A landscape with many valleys, sampled at points; each row gives a point and its height.
A ball rolls from a point to the lowest of its 2 nearest points, and stops where none of them is lower. Distance is the straight distance between rows; heights are no part of it.
(139) height 6.61: [ -2 -23  -4   4  17  20 -27  24  18   1 -18  -5 -16  -9 -11  29  27  -2
  31  23  25  13]
(456) height 2.88: [ -2  10   7   7 -21 -13   0 -14   7  12   1  18  11  17 -22  -9  10  14
 -11   7 -10  37]
(831) height 6.97: [  1   8 -21  -1  22 -13  -3  37  22   5   4  21  15 -24 -12 -11  33  12
  31  14  22  -1]
(233) height 7.60: [  9   2 -18 -30  14   4 -25 -11  24  33   4  10   2  -3 -23 -15 -11  -5
  -1  14  11  15]
(85) height 6.27: [ -7 -14  -9  -1  15  13 -12  26   5 -18 -37   1 -23  -2  -1  -8  25 -23
  14  16  10  20]
(615) height 2.89: [-18  18 -12   3 -11 -35  -4  -8  -6 -12  32   0  19 -35  22  23 -18  -5
  -4 -24  21  13]
(486) height 5.37: [-24 -24  -6  -8   0 -43 -10  -6  27  -1   4  13   9 -25 -15  -4  -2  14
  22  -1 -16  -9]
(764) height 6.25: [ 16   0   5  16  14  41 -10   1  29 -19 -31  -6 -21  29  -8  14  38   4
  17  -3 -14   9]
(424) height 6.37: [-12   4   3   0 -14  31 -11 -15   9  12   3  -7 -27   8  -6 -27 -11 -16
 -34   7   9 -27]
(118) height 5.83: [-14  -4 -15 -24  -7 -22   8  11  19  -3 -16  23   1 -25  -1 -23  17   0
  16  22 -23   1]
(849) height 0.79: [-30  18  -3 -25 -28 -24 -25 -20  10  -2 -19  24  23  -7 -12  14  -9   0
   8 -31  -5  54]
(954) height 5.93: [ 29  39  -8  -4 -27  11   7 -16  -1 -12 -14  10  -3  -1  18  -9   8 -18
   2 -15  -2 -27]
(253) height 5.00: [ 26  -8  16  12  -8  11  39 -11 -15 -12 -10   5  -2   4  22 -11 -17   1
 -23 -16  -3 -31]
(412) height 0.68: [  3  16  -5  23  15  10 -28  13  -3 -23  -2 -23 -13 -17  -3   3  23  -9
  26  -6  23 -24]
(431) height 3.07: [ -5  10  23   5   3 -28   3  11 -13 -21 -17  -9  -7 -15   9  -6  11  -4
  -9 -11  17  19]
(496) height 5.28: [  5 -22  18 -11 -26 -11  33 -19  -4  -9 -32  30  -1   8   2   4 -24  -5
  -9 -23 -28  24]
(463) height 2.98: [-28  12   4 -22   7  25  -7   6  -1  -3  10 -39  -7  -5  13   1   8   2
  -9  24  -5 -54]
(821) height 4.21: [ -2  12  -7 -13  27  33  27  13  12 -10  -8  -5  16 -16  23 -24  18  22
   0  15  -4 -30]
(288) height 5.76: [  6   1  15 -21 -20 -18  -2 -12 -20  -8 -29   5  -3   7  22  19 -11 -12
   9 -42 -33  34]
(663) height 5.94: [ 16  -4  -9 -19  35  27  12  -2  19  11 -23   5  14  34  -3  -7  -2   0
   1  10 -11  19]
(704) height 3.79: [ 20   0  16  23  16  11   6   6   3 -22 -16  -2   0 -10  -1  -6  14   0
  -8   7  49  14]
(545) height 6.67: [ 33  22 -13  20  -3 -14   2 -15 -26 -25  22  -6  -1  23   6  35   6 -12
 -37 -21  12  -1]
(329) height 5.49: [-18  -7 -18 -29  28   3  25  -2  21  19   6   4  24  23  -7 -26 -22  -4
 -12  12 -26  23]
(471) height 7.10: [ 19 -35  13  -8  12  -1 -10 -23 -31 -16 -25 -21  -6   3  -1  11 -16   3
  21  24 -13  -1]
(825) height 5.45: [  6  19   5 -14  -9  10  32   3   7 -23 -23  -1 -12   7  29 -24  -1 -15
 -18  -5  -4 -37]
(494) height 2.78: [  1  39 -13  13   4  -7  18   7  -7 -25  10  11   4   7 -25 -40  -6  -6
  24 -33 -11  23]
(20) height 7.84: [ 11 -16   9  22  -6  14  -4 -23 -15 -18  -9   2   1 -45 -12 -28  13   8
   7  19  10  -3]
(791) height 4.70: [ 16  14   1  -2  15  47  -8 -24  12 -15   3 -21   3   9 -11  11 -14  -4
 -14   2  19 -34]
(368) height 5.96: [ 15  14   5 -18 -11  13  -4 -18   5  15  -6 -10 -12  17   7  10 -14 -26
 -54  -3  17 -16]
(931) height 1.92: [ -1   8   8  -2  10  25 -26   6   3 -20 -24 -31 -20  -5   9  16  27  -2
   2  18  10 -32]
(134) height 7.18: [ -1   0 -21  -7  29   7   7  50  40   5 -13  26   0 -26  -2 -23  24  -8
  -5  -1  25   4]
(984) height 2.04: [ -9  13  -9 -17 -16 -39 -19 -14  -2   2  10  12  19 -21   8  23 -11   5
  26  -8   2  34]
(194) height 2.85: [  6   7 -15  29 -34  14  27  30  -7  -8   2  34 -12  -5  -2  -1   5 -21
  30  -4  30   6]
(638) height 3.12: [ -5   0  26  23 -33   3   7   1 -10  -7 -14  -4 -32  24   2  -8   7 -27
 -36 -15  -3 -11]
(39) height 8.06: [  2  -6  -3  -4 -26   1   1  15  -5  21  -5  21  -9 -38   2 -19  19 -17
   3  -6   6  25]
(509) height 4.91: [-26  -3   1 -24  -8  -7  -5  16  13  17 -13  -1 -23  22   6  -3   6 -15
 -11  -5 -20   4]
(45) height 4.37: [ -1 -23   3  14 -20 -12   4  -7   8  15  25  -2  -3 -19  -3  23  -7   3
 -24 -18 -10 -50]
(781) height 6.70: [-10 -34   7  -7  10 -10 -16  -4  -7 -20 -33 -15 -23   7 -15  -8  -1 -13
  12  35   0  10]
(452) height 3.19: [  9  -6   5 -18  -7 -37 -26  -7  -3  15  -5  -9   1  21  -8  47   2  -1
   2  16   2   2]
(519) height 6.81: [ 39  18 -10   6  15 -10   2  12 -37 -22  20 -12   7  17  33  38 -14  -2
  -7 -10  23  11]
(924) height 1.74: [  0  12  -1  31  12 -30 -33   5  -7 -16  16 -27  -6   9 -23  15  20   1
   8  -9  10 -21]
(928) height 6.26: [ 11 -18  -5   2  -3 -18  40   9  -3 -25 -16  32   5 -15  -4 -20   1  15
  25  14 -15 -10]
(915) height 2.15: [ -4  21  -5  29  22  -7  -4  14  -6  -9  17  -2   9  -2 -12 -33  23  15
  23 -23 -16   8]
(814) height 4.46: [-30   7   1  11 -23  27  26   3 -34  -4   8 -15 -12  26  24 -15  -4  -1
   4  22 -16  -3]
(488) height 6.73: [ 10 -35  10  -5   8  26 -36   8  -2  14  -7 -16 -20  -1 -18  47  -2 -15
  11  16  32  -4]
(556) height 5.20: [-10  46 -10   1 -20  -5   3   5  -1  -9   9  -4  11  -6  19  -7  28  10
   5  25  11 -21]
(756) height 6.17: [ -2 -25   7 -23  19  -8   0  12   7  31  11  -9  15  -3  -7  17 -10  16
  -1  26  10  -5]
(661) height 2.17: [ 14  18  -7  21 -23  -2  34  25  -5 -16  -9  36  -7   3 -28 -23   5 -12
   9 -20   9  26]
(785) height 4.92: [-16   7   7  20  -3  11  21   9 -19   3  18 -16  -2  35  15  -4   0  18
  -3 -10 -32 -28]
(94) height 4.74: [-22  14   7   2 -12  22  11   5  11   3  -2  -3   2 -21   6 -31  28  18
 -21  33   3 -14]
(214) height 3.89: [-20 -18   5   8  -2 -44   0  11  -8   1  18 -24  -5  24  -1  43 -15  -3
  -3  16  14 -16]
(15) height 2.30: [ 21  13   9  -5   6 -32 -14  -2  -9  -6  -7  -2   9  41  -4  31  15  27
  15   4 -24  -3]
(569) height 4.20: [ -1  16   2  -6  15  27 -20 -17 -13  15  26 -36  14   1 -10  -2 -18 -11
 -12  -1  13  -7]
(508) height 5.92: [ -3   1   2  -8  20 -23  -5   4   1   1  19 -17  28  -6  -8  27   1  34
   7  36  19 -28]
(868) height 3.47: [ 22  11   5  23   0  -7 -11  -7  -6  28  29  16  22   9 -17   1   1  21
  -4 -19   7  39]
(914) height 4.73: [  6 -10   2  31 -20 -27   9   4   8   4  18  26   5 -24  -8   0   7  17
   3 -30  -9 -24]
(920) height 4.39: [-32   4   4 -12 -18 -28   2  16  15  28  18  -5   0  16   7  18   0  -2
 -13   4   3  -8]
(404) height 6.71: [-27 -33   5   0  12  39  -4   9  12  30   7   2 -32  16 -18 -17 -18 -14
 -43  11   2  -9]
(311) height 4.80: [  0 -32  19   7 -22  -7   7 -26 -16   8   5  17   9  -7  19  13 -31   8
 -13 -24 -11  37]
(227) height 6.57: [ 23  20  -8 -20  -1  -7   0  -9 -29  15  19 -11  18   3  37  40 -15  -2
 -20 -16   3  21]
(693) height 7.83: [  4  -7 -24 -13   3   0 -15   9  25  19   0  31 -11 -22 -22 -33  -4 -20
   6 -11  -2  16]
(853) height 8.05: [ 12  15   1   6  -8   2 -12  -5 -19  -1   6   4  11 -55  13 -20  15   5
   8   4  17  21]
(444) height 6.54: [ 24 -23 -18  -2 -10  -3  23  18 -10   9   7  33  10 -20   9   3   3  17
  43  15  -9 -12]
(365) height 4.36: [ 12   4   8  -7 -10   8  -1 -33  -6  26  18  11  30 -14  25   9 -17  25
 -18 -27 -22  34]
(880) height 1.35: [-21   1   7  30  12 -37 -16   1  -5 -12  24 -17  -4 -12 -16 -14  -4   3
  15 -27   1  -4]
(356) height 6.21: [  3  -7  16 -24  -3 -12  -6 -26 -18   9 -14 -24   3   7  32  31 -19 -16
 -18 -17 -13  22]
(18) height 5.02: [-18 -22  -1  23   6 -36   4  12  13   5  19  29  13  -8 -20   1  -1  27
  28 -30 -24  12]
(430) height 3.67: [-28  15 -10 -31  14   6  20  15   9  12  15 -21  11 -12  29 -16   1   7
   1  18  -5 -28]
(934) height 6.58: [ 32  11   6  -4  16  15 -24   1  -2   3 -25 -12  -3  30  -1  23  23   4
  16 -14  -7  -6]
(221) height 5.05: [-21   8  -8  -8   5  10  10  -5  14  25  24  -5  19  21 -15 -19  -2  22
  -2  15 -27 -10]
(267) height 4.29: [  3 -19  20  30  14  13  38  10  -9 -24   0   4   9  -3   7 -20   3  25
 -13  24  25   6]
(22) height 5.48: [-11  -9  18 -21  -3 -14 -12 -15  23  13 -16  -6 -21  15   3   0 -13  -6
 -52 -11  -9 -12]
(877) height 2.00: [-41  24   7   4 -50 -11  -1 -19   2  -8  -7  25  14   9 -10  -3   2  14
  -5 -13 -18  49]
(1007) height 3.86: [ -8 -15  10  17 -42  -8  -3 -14  -8  13   4  -5 -12  -1   1  20   2  -9
 -35   0  -9 -14]
(500) height 6.28: [ 18  -5   4 -11   2  21  -2 -11  -6  17 -12  -8   3  47  -6  19  -6  -4
   2   5  -2   8]
(864) height 5.81: [  5  -2 -13   3  23  47 -19   1  29 -13 -25  -2 -32   4  -6  -6   7 -24
  17   0  -1  18]
(25) height 3.57: [  2  32 -18 -12   6 -18 -14 -25  -4  -3  33 -25  21 -21  11   7 -14 -12
  -3  -8  10  -7]
(388) height 7.61: [ 11 -22  15  35   8  -1   5  -6 -19 -27  -9  -4 -10  -5 -11 -21   5   8
  14  -6 -13 -14]
(474) height 3.78: [-15  -6  -8 -11 -16  41  14   2  -7  10   3 -10 -11   9  13  -8 -11 -12
  12  21 -18 -43]
(156) height 2.14: [-15  10  18   8 -26 -22  11  -2 -26 -34 -23 -12 -24  -1  17  -4   0 -25
 -11 -20  -6   0]
(321) height 7.02: [-19 -38 -19 -10  17  35  10  12  13  28  -9  17 -11  15 -10 -15 -28 -23
 -32  35 -11  19]
(169) height 5.59: [ -8  17  -4 -13  -9 -15  -4   5  14  -3   3  -3   4  15  -3   9  17  17
  13  41   0 -36]
(625) height 6.34: [ 30  33  -7  17 -15 -16  -3 -33  -8 -24   4   7  -4  11 -13  -5  -7 -25
 -11 -29   5  -9]
(130) height 5.25: [ 26   2  -3   2  36  47  -3 -21  20 -27 -13 -20  -9   0  -1  -7 -19 -14
  26 -15  17  -3]
(125) height 6.45: [ 11 -14   3 -40  28  27 -29   8   4  31   4 -14   8 -13  -7  29 -10  -3
   2  15  25  -6]
(392) height 4.66: [-18  14  -1  -4  24  -5  -4  -4  13  17  27 -24  11  14  -7 -20 -15  -5
  -9 -18  -9  -6]
(587) height 7.39: [ 10 -41   6  13   4 -20   7 -14 -25 -13   2   1  -2   1  -7  -1 -23  16
  34   6 -27 -10]
(654) height 7.32: [-13 -18 -20 -28  37  35 -22   3  15  35  -1  -1  -4  11 -20 -13 -20  -9
 -15  27   7  33]
(199) height 3.88: [  5  -8  -1   5 -21 -13   2 -13  15  36  28  31  25 -21  -8   1 -12  17
  -2 -23   3  27]
(240) height 6.76: [  3 -18 -19  20  20  -4   6  39 -17  -2  13  17  10 -21   2  -4  15  17
  52   8   0  14]
(536) height 4.65: [ 16 -10  17  26  -5 -10  36  15 -17 -19  11  15   3 -16  24  -5 -10  28
 -17  -2   9 -17]

Where does a ball stop that starts at each point below?
(954): (156)
(853): (864)
(39): (15)
(311): (849)
(134): (156)
(368): (15)

Call two points neighbours if one is among the 2 nearest of the other. Go from one point of each pair to the other, from neighbour to neighbour, staying as low as possible. Name the highest point that can't be avoided.
(880) / (661): (494)
(880) / (569): (221)
(661) / (15): (934)
(880) / (412): (924)
(412) / (156): (519)
